Points on a hilly landscape, in no order, each with its height.
A climber steps from a point to whichever of its 4 nearest points has the largest rise for the distance, and stops where none of them is higher. Distance is the straight distance between rows; heights are no part of it.
(543): [ 66 140 105  92 143  43 110 101 112 185 136 188 121 104 137 163 171 110
  64 158 133  90]  (h 6.00)
(746): [143 153 128 110 171  89 139  77 122 153 118 149  94 102 134 153 148 114
 114 161 131 136]  (h 4.62)
(912): [148 139 125 136 135 111 121 132 100 138 123 119 161 151 131 129 114 127
 110 167 152 123]  (h 2.41)
(513): [ 69 178  67  87 131  52 110 130  90 177 135 172 167 128 132 156 142 126
  89 148 110  99]  (h 4.25)
(191): [140 116 111 147 135 147 125 147 151 131 145  96 154 151 128 136  97 126
 115 142 133 119]  (h 6.09)
(408): [ 79 129 117  98 141  47 109  91 101 179 123 181 121 109 131 161 173 108
  86 160 132 100]  (h 5.17)
(372): [137 152 180 130 136 140 135 105 150 131 103 145  76 107 122 114 122 136
 119 125 128 147]  (h 5.33)
(1284): [104 144 123 109 136  65  94 107  96 161 123 176 140 126 142 154 167 116
 118 164 149 109]  (h 3.62)
(394): [146 117  89 147 130 147 112 152 129 127 136  94 163 153 121 130 105 126
 120 144 132 127]  (h 5.99)
(579): [143 107 169 148  91 161 161 124 172  72 135  96 118 106 125 100 115  88
 156 101 111 133]  (h 0.70)
(335): [127 112  69 134 100 183 117 216  92 152 131 122 197 145 127 102 122 144
 207 116 185 157]  (h 2.98)
(229): [124  99 154 136  85 218 139 177 134  49 135  83 135 173 144 116 117  92
 164  91 131 130]  (h 3.84)
(838): [112 136 123 118 134  79  96 124  89 149 115 154 159 148 143 140 143 131
 122 165 146 112]  (h 3.14)
(1057): [123 150 129 110 134  74 102 111  90 142 117 155 150 132 141 143 150 114
 122 172 151 113]  (h 3.87)
(1030): [157  78 174 154 109 172 175 118 161  43 141 119 109 110 144  81 137 114
 184  80  99 130]  (h 4.55)
(1256): [117  97  56 131 113 164 104 160  86 155 133 117 165 146 110 126 122 142
 167 119 152 144]  (h 2.87)
(1066): [156 135 131 143 141 124 135 134 142 132 134 118 150 134 134 132 108 123
 110 162 144 122]  (h 5.83)
(908): [129 130 108 134 123 111 103 128  86 140 121 117 166 162 122 132 119 140
 116 159 148 123]  (h 6.20)
(1282): [139 114  84 144 137 174 116 168 144 121 150  93 149 154 128 132 107 123
 130 126 127 131]  (h 5.27)
(1003): [152 152 138 127 155 109 134 124 126 142 124 132 138 130 141 132 124 115
 118 168 147 125]  (h 2.95)
(1171): [114  91 147 144  91 241 123 195 125  69 123  94 145 176 147 112 110 109
 164  84 131 121]  (h 4.38)
(1081): [141 145 175 139 152 137 142 127 159 142 113 145 100 105 129 123 119 135
 120 142 138 135]  (h 3.61)
(1244): [150  83 170 152  96 201 181 164 143  31 153  73 125 158 146 107 130  96
 179  84 126 124]  (h 3.66)
(844): [140 116  80 137  99 232 141 228 115 112 135  99 191 134 137  96  90 144
 173 106 156 138]  (h 3.26)
(1064): [134 146 131 123 136  95 105 124  93 139 110 130 157 146 139 135 132 121
 118 170 152 121]  (h 2.39)
(775): [ 89  98  72 119 120 121 124 147  64 176 149 132 172 153 112 126 118 160
 132 125 148 123]  (h 2.09)
(410): [112  93  58 132 116 162 108 183  93 163 138 136 181 140 125 116 131 142
 196 117 175 152]  (h 1.53)
(1129): [146 146 128 109 180  51 137  43 127 162 119 140  85  95 122 158 148 131
  90 149  96 139]  (h 0.39)
(840): [146 139 141 117 176  35 140  33 135 162 123 145  84  96 119 149 148 149
  75 152  83 137]  (h 1.30)
(212): [ 85 108  64 101 114 114 138 150  58 190 154 134 171 146 114 131 119 152
 127 123 145 119]  (h 2.73)
(817): [118 103 139 142 100 205 110 180 158  86 134  93 130 167 136 135 117 120
 154  97 124 122]  (h 4.50)
(1207): [ 82 133  81 100 126  89 122 143  54 175 147 139 167 156 122 141 120 162
 118 134 127 104]  (h 3.19)
(427): [128 112 164 161  89 160 125 145 184  95 125  96 134 135 123 126 113 103
 146 109 130 127]  (h 0.09)
(461): [132 111 165 161 117 136 129 140 177 124 121 118 130 120 122 129 107 122
 128 124 139 126]  (h 6.06)
(820): [140 114  70 133 134 189 109 176 129 118 145  90 151 156 121 126 111 130
 145 121 128 137]  (h 4.45)
(82): [133 122  83 128 125 224 135 217 123 118 143 101 163 142 139 110  97 139
 163 106 146 134]  (h 3.64)
(401): [155 149 136 132 148 105 132 130 130 141 125 127 147 131 134 135 118 117
 111 167 150 121]  (h 3.02)
(1143): [152 150 150 124 166  34 127  33 149 154 114 147  68 102 122 148 148 167
  74 145  84 141]  (h 1.68)
(572): [134 130 179 149 126 143 143 129 165 133 111 136 110 104 124 116 110 128
 127 128 141 130]  (h 5.58)
(623): [112 105  77 138 117 127 100 138  76 159 135 120 171 153 110 132 119 155
 136 130 146 137]  (h 2.05)
(548): [147 125  97 142 129 135 106 144 112 135 133  95 166 157 122 133 105 129
 119 150 140 134]  (h 5.84)
(441): [167  64 174 159 105 173 163 106 155  38 124 130  97 105 138  72 141 123
 172  81  87 136]  (h 4.67)
(974): [153  87 173 149 106 174 172 132 164  41 152 101 118 119 143  93 135 103
 183  80 116 133]  (h 4.44)
(1269): [ 99  86  60 115 118 130 123 151  71 183 154 137 171 142 114 126 119 154
 146 118 153 132]  (h 2.02)
(984): [145 146 154 130 170 119 143 117 149 151 124 144 104 105 135 134 130 135
 121 149 150 134]  (h 3.60)
(754): [146 159 160 128 167 100 122  79 156 145 111 145  59 103 118 153 141 153
 119 125 111 149]  (h 4.47)
(101): [148 146 138 116 186  86 139  67 138 159 123 143  76  93 121 158 149 134
 112 147 111 144]  (h 4.30)
(954): [136 138 183 141 110 151 143 115 159 114 104 138 105 104 112 101 105 113
 125 115 122 139]  (h 4.89)
(116): [ 79 154  89  92 127  74 119 144  73 169 150 151 166 148 130 142 133 153
 106 136 119  99]  (h 3.31)
(473): [129 112  93 136 135 216 116 199 138 109 146 103 146 160 137 124 107 139
 155 104 135 122]  (h 4.18)
(852): [110 138 134 104 154  48 117  51  95 172 105 150 104  91 109 171 166 111
  85 166 121 126]  (h 2.82)
(1192): [158 175 157 132 130  57 111  42 175 128 100 142  46 104 111 143 138 157
  86 120  86 146]  (h 2.77)
(873): [139 152 149 118 180 109 136  94 145 154 123 150  77  98 129 147 139 144
 117 144 125 137]  (h 4.65)
(238): [ 65 181  64  83 119  69 113 143  74 179 130 151 173 130 124 158 134 140
 100 137 110 107]  (h 3.63)
(29): [136 119  63 125 125 202 113 185 106 127 134 101 161 139 131 113 105 136
 166 119 148 142]  (h 3.65)
(1248): [163 165 163 141 143  44 116  37 170 144 107 148  61 106 122 145 150 159
  76 139  90 139]  (h 2.14)
(132): [ 53 188  57  88 125  44  93 141  93 203  92 174 180 111 104 165 149 150
  80 148 102 127]  (h 3.69)
(1040): [127 115  59 131 116 191 106 186  91 139 124 112 172 139 119 117 124 144
 182 122 168 152]  (h 3.03)
(443): [133 117 170 153  97 157 136 137 177 100 114 108 131 122 115 117 110 101
 140 109 127 131]  (h 2.12)
(1250): [117 133 122 128 130  89 101 131  79 149 125 139 162 163 128 141 128 147
 116 153 146 113]  (h 2.84)
(1205): [ 70 160  87  91 142  42 111 112 107 181 139 183 140 113 139 159 162 111
  63 159 118  93]  (h 5.41)
(384): [132 115  62 133 120 170  95 158 100 132 128 102 165 143 114 126 111 133
 157 128 153 145]  (h 3.27)
(1117): [114 149 123 102 145  76 106  93  98 157 111 165 128 111 144 160 165  97
 113 168 147 120]  (h 6.23)
(649): [143 145 172 116 119 148 156  92 146  91 114 127  54 107 114  87 112 129
 110 109 104 138]  (h 5.36)
(715): [ 94 140 123 102 144  55  96  94  95 170 121 181 127 117 135 159 173 107
 105 165 144 103]  (h 3.81)
(157): [140 132 170 130 107 156 160 105 156 102 113 127  93 101 117  84 105 109
 123 115 113 138]  (h 3.77)
(885): [153 180 168 118 128  93 123  64 162 100 121 127  42 110 115 126 131 138
 100 109  94 143]  (h 4.01)
(1056): [135 121  77 127 126 213 120 198 131 113 148  96 161 148 139 113 105 136
 162 109 139 137]  (h 3.73)
(917): [125 100  72 140 119 146  94 142  88 146 129 108 166 155 107 129 123 143
 135 138 148 147]  (h 2.94)
(585): [151 139 152 147 145 129 139 140 160 143 129 132 137 129 133 132 112 128
 114 140 148 116]  (h 5.74)
(982): [121 103 118 134 124 222 113 201 147  96 144 100 140 163 139 126 111 135
 154  94 132 130]  (h 4.51)
(319): [146 152 141 112 182  98 146  87 134 151 128 145  94  97 138 152 142 123
 117 153 137 132]  (h 4.74)
(307): [139 115 146 157 133 142 130 152 173 137 136 112 141 139 131 135 110 125
 121 135 141 122]  (h 6.28)
(578): [135 146 140 103 165  40 136  33 104 167 108 139  91  89 108 158 160 125
  76 163  92 136]  (h 1.90)
(632): [156  77 173 149 112 165 172 102 165  60 132 133  88 110 130  70 135 119
 144  91  96 127]  (h 6.47)
(501): [152 126 125 151 144 135 129 150 156 138 139 104 148 142 129 129 102 128
 111 145 140 121]  (h 6.16)
(608): [123 105 158 140  86 202 140 169 139  56 130  79 128 172 137 124 124  95
 172  92 130 127]  (h 3.93)
(299): [149 165 168 109 124 117 137  83 154  97 122 132  42 111 118 108 117 138
 104 107  94 142]  (h 4.52)
(1247): [ 89 142 115 107 135  60  97 121 100 168 139 176 145 138 143 151 160 127
 106 157 134  96]  (h 2.03)
(67): [153 113 173 121 112 154 167  95 157  80 126 127  70 109 122  71 117 122
 118  97 101 133]  (h 3.34)
(242): [ 89 128 140  97 147  38 104  65  96 182 109 168 105  90 118 170 174 108
  68 163 134 112]  (h 4.05)
(806): [ 94 121  97 114 123  99 105 137  69 165 143 141 171 165 120 136 129 157
 123 137 141 111]  (h 2.89)
(930): [152 144 143 128 168  49 131  44 153 160 117 150  69 106 120 156 153 158
  93 138  91 148]  (h 1.15)
(1080): [138 156 132 114 142  80 112 102  98 150 116 155 133 123 146 150 156 106
 121 173 155 122]  (h 4.71)
(562): [139 108 109 150 131 158 119 161 162 122 151  92 151 157 125 137 101 124
 123 129 133 122]  (h 5.80)
(565): [ 91 146 108 100 136  63  99 130  81 163 140 166 163 148 142 144 147 140
 109 146 133 102]  (h 2.81)
(709): [116  98 118 136 105 250 129 216 129  97 142 106 167 155 150  98  96 147
 164  87 137 116]  (h 6.22)
(128): [137 112  79 144  79 203 139 240 102 127 120  94 213 143 129  88  99 142
 194 111 181 156]  (h 3.17)
(983): [141  93 171 146 100 178 166 143 162  50 148  82 127 140 137 105 130  89
 171  88 120 128]  (h 4.24)
(1220): [139 140 178 130 107 156 153 107 154 111 101 129  80 103 117 101 104 122
 115 112 118 141]  (h 4.43)
(376): [133 161 176 126 143 130 125  89 154 128  99 142  54 107 116 128 125 141
 120 114 117 152]  (h 4.53)
(143): [ 94 139 107 103 127  74 106 136  72 159 141 151 167 157 134 141 137 152
 117 146 130  96]  (h 3.15)
(1036): [158 157 163 133 162  20 123  33 156 156 111 158  67 102 128 146 157 172
  61 147  81 140]  (h 1.83)
(337): [141 163 161 126 148 101 118  73 157 134 108 138  43 108 110 137 139 148
 109 119 100 153]  (h 4.17)
(439): [148 156 138 113 167 105 148 104 125 153 121 145 115 106 143 144 135 119
 119 158 147 127]  (h 4.96)
(1257): [135 117 176 149  94 162 156 124 167  97 114 119 113 103 111 101 103  96
 137 115 122 128]  (h 1.94)
(575): [158 120 176 118 119 149 168  86 153  83 133 130  55 115 120  71 118 137
 105  99  91 133]  (h 4.35)
(17): [ 71 123 115 100 144  52 109  84 108 188 128 180 115  96 123 169 172 114
  69 158 129  96]  (h 5.26)
(955): [ 68 169  90  89 137  46 111 129 100 171 144 182 156 127 144 157 154 128
  92 150 116  89]  (h 3.88)
(1279): [133 144 132 102 170  64 133  49 109 164 118 148  89  89 116 166 157 109
  97 165 114 139]  (h 1.48)
(1208): [132 107 136 157 125 154 122 157 177 122 143 104 137 147 131 138 111 121
 134 120 129 120]  (h 6.49)
(833): [137  98 165 142  90 167 163 136 165  53 145  91 128 122 131 109 122  84
 167  94 121 133]  (h 3.83)
(1253): [119 106 147 155 112 174 105 171 173 101 143  98 132 155 129 139 120 119
 145 102 131 133]  (h 1.29)
(504): [149  95 174 146 106 167 179 124 165  60 139 113 116 109 130  85 126  97
 170  93  99 132]  (h 3.99)
(524): [131 113 157 153  84 175 126 156 169  76 131  90 135 145 119 127 116  94
 159  99 127 126]  (h 2.60)
(88): [140 118 157 154 135 137 134 141 173 136 129 121 142 129 125 124 111 130
 119 138 145 119]  (h 6.18)
(206): [124 110 107 142 135 192 112 180 155 110 150  96 142 160 133 132 112 131
 144 103 131 120]  (h 2.88)
(755): [118 101 135 140  94 236 119 204 136  83 132 104 140 172 142 115 113 129
 165  84 133 120]  (h 4.68)
(1226): [138 125  73 129 107 214 121 213 106 119 133 109 181 135 134 101 103 134
 180 115 160 148]  (h 3.38)
(1135): [142  94 170 142 100 164 173 107 167  69 137 122 105 100 124  82 109 100
 143  92 106 135]  (h 0.82)
(887): [139 156 134 117 147  94 122 112 105 141 115 142 137 126 143 133 142 110
 119 172 155 128]  (h 3.80)
(594): [ 63 187  59  84 120  42 104 128  96 184 115 174 164 117 123 158 147 129
  77 154 102 109]  (h 3.82)
(1007): [180  78 192 178 108 187 164 140 149  24 120 100 111 121 156  87 140 133
 203  77 109 140]  (h 4.00)
(189): [138 143 139 122 182  65 129  53 142 159 125 146  70 102 116 152 153 151
 102 136 100 141]  (h 2.54)
(496): [ 69 151  68  89 114  89 143 153  51 186 142 133 168 134 113 152 122 152
 115 127 129 116]  (h 3.28)
(950): [136 127  75 132  93 212 132 229 107 121 120 102 202 141 129  90  96 137
 188 112 176 150]  (h 3.25)
(1048): [157  76 179 162 105 190 187 154 142  28 149  85 125 132 149 102 141 114
 190  82 123 126]  (h 3.76)
(314): [157 179 157 130 128  75 115  50 170 117 110 132  45 105 117 141 132 144
  98 122  86 148]  (h 3.24)
(932): [165  72 187 163 105 179 167 129 158  33 125 118 111 118 149  87 142 125
 190  78 103 132]  (h 4.54)

Call two points neighbours if one is among the 4 nearest of the other. Go from one point of each pair to the other, from neighbour to neighbour, staying as high as possible. Name the lowest point that can't be avoided.
(1117) / (709): (401)
(439) / (649): (754)
(908) / (1208): (548)
(543) / (1117): (715)
(649) / (372): (299)

For each start below, name the point where the climber stops.
(775): (543)
(384): (1208)
(410): (1208)
(82): (709)
(1143): (439)
(565): (543)
